A landscape with many valleys, sampled at points; each row gives a point and its height.
From any point a ball rolls to the lowest of the 2 points nearest to it. It stops when none of these is lower. Distance is the straight distance between rows; heights are no part of it.
k739: [ 22   3  24  13 -25 -35 -14  16 -28  -8   3  20 -15  -6 -17   3  25  15
 -42 -43   7  38   1   5]  height 510
k516: [  8  20   3 -25  23  25 -17  24 -21 -26   3 -13  24  28   5  -6 -68  -4
  30 -23 -32  16   5 -33]  height 401
k783: [ -1  35 -26  56  -1  35   9  15 -66  26  13   6   1  -9  11  -8  11  35
  30   2 -10 -24 -14  17]  height 402
k760: [ 11 -25  -3 -14  -6 -10   9   8  37  -2  -3 -21   2   0   0  22 -13   4
  14  -5  27  10   4 -16]  height 629
k118: [ -9  21  15 -37  21  40  -4 -11  19  15  -8  -3 -11  10  14  16 -36  15
  22 -14   3 -25  29 -29]  height 513
k444: [-33  -5   2 -28 -38 -10   0   7   6 -27   0  11  30  -4   1   5 -20 -25
 -15 -34  -7  50  17 -18]  height 496
k132: [ 28 -23  37 -21  43  -3   1 -19  31  -2 -19  33 -15   8  15  24 -15   8
  18 -32  33  -3  46  26]  height 525
k996: [ -5   4   1 -31 -21  -3 -51   1   8  11  36   3 -12  10 -13 -10 -15 -32
 -26   3   3 -20  34 -26]  height 715
k922: [ 13 -34 -14  18 -10 -33  15 -20  47 -36  -8 -14   3 -24 -34 -21  22   0
  -3  32  48   1  -7 -16]  height 460
k283: [ -6 -30  -1  -5 -11   8  12   4 -34 -12  16  -2  17 -16  -2   4  19 -14
  -8  28  18  33  33  14]  height 375
k197: [ -8  34  -1  40  -6 -26   5 -22   6 -33 -30  -2   7 -12 -31 -20  11  34
   2  11 -21  31 -38 -20]  height 372
k989: [-32  15 -17 -13  -8  47   4 -17 -32   9 -11 -19  26   4 -26  -6 -21 -10
  -7  15   2   7  25 -38]  height 380
k20: [  6  10 -15  -7 -14  11 -27  34 -33  24  22 -16  19  -8  14 -26 -14 -10
  -1 -25  41   0  15 -21]  height 265
k13: [ -3  18  34 -16  24 -28 -28 -42  47  -9 -19  26 -14 -16   6  22  -8  -9
 -24 -34  -2  18  21   2]  height 461
k733: [-14 -24 -24 -39 -11   7  21  -5 -19  41 -29 -22  28  -1  -3 -16   4 -18
 -11  -1  20  -2 -20  49]  height 606
k32: [-12  33  15 -12  21  23   6  -5 -56  20 -14  30  18 -13  30 -10  -1   1
 -15 -27   5  -2  -5  11]  height 33
k375: [ 26 -29  28 -29  48 -14 -13   4  15  -4  -1  23 -23  17 -12  17 -10   1
  -8   1  20   5  23  19]  height 559
k751: [ -8   4   6   7  20  -5  -8  27 -33 -23   5  10  15   5  37   2 -27   2
  23  -5 -41  46 -28  25]  height 205
k984: [-13  43  -1   7  -9  -4 -39 -22   1  -8   4  41 -21  -5  -1  -6   4  10
 -12 -22   7 -14  18 -15]  height 703
k307: [ -7  -5 -12   7  27   4  -9 -29 -16 -18 -32  29 -15 -18 -39  17  19   6
  -6  30  -7  18   0  23]  height 457
k48: [ 33 -34 -13 -12  16   3  19   2  33  17  -5 -29   7   2  -2 -28   7 -12
   6  37  55 -52  -8   1]  height 536
k402: [-18  10 -11 -31  -9   0 -36 -19  -8  19   1  23 -11  10 -15 -18 -11  -8
 -12   1  -3  -4   6   1]  height 667
k445: [-20 -11   3   5 -24   5  33  -5 -33 -14  15  -4  33 -21 -15  -1  54 -32
 -35  12  12  21  11   1]  height 315
k480: [ 17   9  21   8  14 -34 -40  37   5 -34  13  27  -5  25  19 -25 -24  20
  18 -11  -8  -9  -2 -28]  height 466
k204: [ 25  13  25  -2  32 -18 -13  33  -4   7   6   1  -3  19  17  -2 -20   6
   9 -30   8  -3 -23 -11]  height 391
k926: [ 14   3  -4   4  26  -3 -28 -31  62  -2  20  -8 -41  -3 -24  41  13 -11
   0  23   6 -17  12  -9]  height 224
k162: [ -5  25  24 -30   5  24  -5 -12  -8  36 -36  -1  -4  10  -2  -1 -18  25
 -16 -26  12 -33  21 -35]  height 548
k703: [ 11   3   2  11  27  -3  37  12  37  -1  13 -49   5 -14  19  48  21 -18
  13  -2  -5  14 -43  15]  height 227
k812: [ -7 -23 -33 -15  22  -5  25 -31  42  -6 -33 -19 -11 -19 -12   8  31  -4
  -6  -2  -8  -1 -29  71]  height 516
k76: [ -3  -9 -15  24  -3   3 -32  17 -28 -10  36  32 -13 -24  48 -11  13  14
  20   1  19   4  16  24]  height 509
k408: [-23  -1  17 -32  28 -27  -1  23  -3  -8   1  22   0  11  17  -9 -15 -27
   7  -5 -31  39 -33  59]  height 288
k513: [ -5   5  15   8 -21 -32  -8   9 -11 -44   2  22  11  -4  18 -32  -9   8
 -11  12 -22   1   8 -33]  height 527
k656: [-30  -1 -32 -19 -13  11   8 -34  48   5 -24 -13   2   8 -28 -11 -13  -2
  15  35 -29  -8 -24  22]  height 698
k312: [-22   4  18   0  11   0  -7  -3  17 -18   4  18 -16   4  22  37 -25  -4
  17  -4 -42  26  31  11]  height 621
k715: [  4  19   6  -8  10   7 -12  14 -55  10  -1  19  18 -15   9 -42   2  24
 -10 -36  45  -5 -16 -12]  height 151
k220: [ -7 -21 -11  14  -9  15  26  28 -57 -41  21 -11  34  21  13 -25 -10 -19
   6  29 -34  24  15 -39]  height 244
k851: [-10 -13 -18 -11 -13  -4  12   6  -3  34  12 -21  -5  10 -13 -10  16 -27
   3  13 -16  18 -36  57]  height 580
k384: [  5 -41 -12  20  -7   4  24  25 -44 -29   9  -3  24  23  -4 -27   5   1
  10  63 -12 -13   3 -23]  height 161
k409: [ 23 -25 -11  32   0  29  47  15 -54  15  -5  -9  20  13  14   6  19   4
   3  53 -16 -22  -3  -4]  height 248
k602: [-16  28 -18  27  -9  -1   6 -33  -9  -8 -33  17  13  -2 -30 -53  -4   8
 -11  25  -6  -1 -28   4]  height 313
k263: [ 15  -4 -27  41 -23  27  20  13 -54  30   3  -7   5  -5 -12 -10  13  31
  19  24  18 -17   7  10]  height 330
k529: [ 13  18   4  27 -45  -3  44   6 -10   1   1 -19  23   3 -22 -28  19  -7
 -19  16   1   3 -36 -24]  height 101
k133: [ -8   2 -27   3 -43  -6   2  -3  43   7  34 -16  -1   3   3 -26  10 -33
   6  42  -2 -32  -8   1]  height 743
k141: [-28  31 -25   9  19  40 -13 -13  18  22   9 -13 -13 -12  30  -3 -10  25
  35   9  -1 -26 -11  13]  height 651
k474: [  0   5   1 -18   3  17   6  11 -45 -41   4   3  31  22  -7  11 -38 -18
  19   9 -58  22  17 -39]  height 327
k781: [  5 -33 -37 -41  13  -5   3  -1  18  18 -12  -2 -30  14 -17  -8   7  -6
  -8   7 -12  -6 -23  88]  height 547
k487: [ 43  34  35   5  32 -16 -18   9  -4  22  -3  -9 -38   8 -10  27  12  22
  -7 -34  19  -3 -22   3]  height 292
k828: [ -9 -14 -18  -3  -4  51  34  -3 -32  24 -18 -33  35  17 -17  -6   0 -15
   9  46 -11  -3   4  -3]  height 319
k138: [ 18 -37   5 -35  16 -16  -7  24  39   5 -11 -15 -11  29 -26   2 -29 -15
   1   7  24   3   5  -4]  height 600
k965: [-41  17 -11 -33 -14  26 -14  -6 -36   2  -4   1  51 -15 -11 -17  -8 -37
 -12 -28   6  36   7 -21]  height 445
k151: [ 23   5   3  38 -48 -27 -14  14 -32 -14  11  23 -15  -7 -30 -30  37  11
 -28   2  -2  13  -7  -7]  height 430
k225: [  8 -32  -8 -13  -8  13  24  24   3  35  -6 -30   6   1  21  42 -10   7
   6 -20  10  -8  14  11]  height 654
k98: [-29 -16  10 -15 -17 -24 -10  10  19 -47   2  26  34  -7  19 -24 -26 -10
  -2  -3  -2  16  21 -27]  height 531
k690: [  3   5   7  22  16 -26 -12 -17  -6 -39 -34   5 -10   2 -49   8   8   9
  -5   8 -27  48 -22  -2]  height 415
k983: [-10  17  24 -13   2 -36  -3   1  11   1  -8   9   7   6  26  -1   7 -10
 -19 -37 -24  56 -36  59]  height 346
k45: [ 18  -6   1  15 -11   6   0  30  14  37   5 -23 -26   1  36  51  -4  32
  28 -36  15 -28  -2  -8]  height 681
k923: [ -1 -40  -3  -4   4 -44 -32 -28  44 -27  -1  14 -12 -13 -12  -7  19 -23
 -25  19  36  -6  12  11]  height 404
k207: [ 21   8 -12  29 -23 -20 -36   8 -12  14   8  15 -39  -2 -37 -22  24  32
  -3   4  16 -11 -19  23]  height 312
k681: [ 30  13  46  15 -18 -21   5  13 -12 -17   0  20 -24  16   4  36  13  24
 -19 -11 -59  -1  14 -26]  height 607
k815: [ 22  16  32  13 -19 -11  25   9 -19  -3  -5  25 -14 -12  14  37  15  24
 -28 -50 -24  24  11  -1]  height 563
k135: [ 29 -29   6 -11 -29  -7   7 -15   5   8 -17   0   1  10  -4 -15   7  12
 -31  21  24 -40  32 -51]  height 620
k724: [  6   1  14  11 -25  12  43  -6 -23 -12   8 -11  28   8  -6   2  36 -24
 -36  31 -20  -1 -13 -40]  height 221
k293: [-11  27   7  15   3   9   5  24 -60 -11  12  14  21 -13  24  -2  -8  11
   5 -31 -26  32 -10  -6]  height 173
k795: [-10 -12 -21 -47 -17  19   0  -5   1  44 -21   3  -4   8  11 -24 -12 -12
 -23 -11  27 -18  19  26]  height 630
k473: [-35  -7 -40 -21 -40   6   1 -34  52   9   1 -19  -6 -12 -24  -7   1 -30
  -9  15  -4 -14  -6  20]  height 717
k115: [ 12   5   9  28  18  -2  37  -7   5  29   4 -28  -1  -2  29  16  15 -14
   7   7  -3 -14 -49  -3]  height 298
k40: [ 15   1  43  -7  -3  -4  -2  -9  14 -27  -6  24 -16  24 -14  39 -26   7
  -7 -22 -68  21  26 -26]  height 642
k443: [ 14  29  -5   8  -1  -4  -4   0 -10  25  -6 -24 -24  -1 -29   5  19  19
  -6 -18  12   1 -29  12]  height 160
k137: [ 27  -2  22   0  15  22   1  16 -20  21  40  -7  -7  16   9  41   4 -31
  -9  24   2 -27  14 -38]  height 462
k340: [-23  -8 -14  -1  -3  -5 -20  19  -9 -20  45  34  -3 -12  20  11 -11   6
  19 -10 -15  29  43  22]  height 573
k347: [ 19 -10  22 -35  -7 -16   8   7   7  11 -23   8  -1  16  16 -21  -3   4
 -37  -9   2 -36   8 -31]  height 586
k413: [ -6  16  17  -6  24 -44 -23 -24  27 -14   2  22 -11 -25   6  13  17  -7
 -15 -24   8  22 -18  41]  height 411
k582: [ 14 -36 -26   9   7  17  -5   5  18  10  19  -5 -16  -4  12 -16  -9  16
  33  39  37 -40  13   6]  height 576
k235: [-11 -21 -29  23 -24  -2   1  24 -17   2  52  -9  16 -20  28 -13  18 -22
  11  24  20   7   6  15]  height 439
k777: [-22  40  15  11  -1  -6 -31  -5   7  -6  -5  25 -23 -13  12  18   8  28
  11 -68   3  -4  14   3]  height 726
k403: [  5  16 -19  57   9  13  35  13 -27  26  -9 -27  17   2  33  -5   2  25
  37   9 -14 -26 -48  -7]  height 360
k728: [ 16 -38   6   6  18  -2  30 -10  36 -19   2 -27  14  -6 -10 -19  28 -19
   0  46  36 -17 -12 -18]  height 499
k711: [-13   1 -14   0 -51  -5 -18  -9  34  12  49  -3  -4  -4 -17 -11   9 -29
 -28  11   9 -38  24 -34]  height 765
k159: [-34  22 -44  -5   3  48  11 -25  28  13 -13 -15 -10   3   2 -15 -16  12
  39  35 -33 -36 -15  31]  height 678
k122: [-16 -13 -40   4  -2  39 -10   8  12  56   2 -26  -1  -6  11 -10 -22  22
  40  -6  33 -42   8  20]  height 616
k417: [  9   2   8  34  29   1  21  28   5  -4  22 -36  -6  -6  18  58 -15  10
  40 -10  -5  37 -20 -17]  height 307
k167: [-15  27 -11  27 -39  -5  43 -37  17   5 -27 -21  23  10 -48 -42  16 -20
 -21  15  -6 -14 -36  -4]  height 226
k819: [-26  -5 -32   3  37   6   2 -47  13 -16 -46  -1  -6 -28 -43  24  17  -7
   0  -5  -3  31 -22  59]  height 489
k275: [ 25  -8  56 -13  14 -19 -13 -28  34  -3 -37  46 -14   5   9  13  -9  15
 -18 -62  10  -5  38   4]  height 497
k406: [  6  18  13  12  28  15  -3  -7  26  -4  30 -20 -22  -7   9  37   5  -2
  13  27 -10 -20  11 -36]  height 347
k260: [  9 -32  15 -10  17 -32 -15 -25  80 -25   6 -11 -17  -3  -8  15  15 -30
 -12  25   3  -5  14   2]  height 340
k19: [ -1  11  12 -17  35  19 -19  18  -9 -19   5  -5  12  10  15  -3 -55   1
  24 -16  12 -10  38 -49]  height 463
k113: [ -4   9  24  19  -2   0  -9  32   0  11  -7   7 -26  -1  31  29   8  59
  39 -56   6 -12   8  13]  height 705

For each start below, name the point where the ball stops.
k48 | k926
k347 | k384
k40 | k443
k760 | k32
k98 | k384
k133 | k926
k413 | k32
k733 | k529
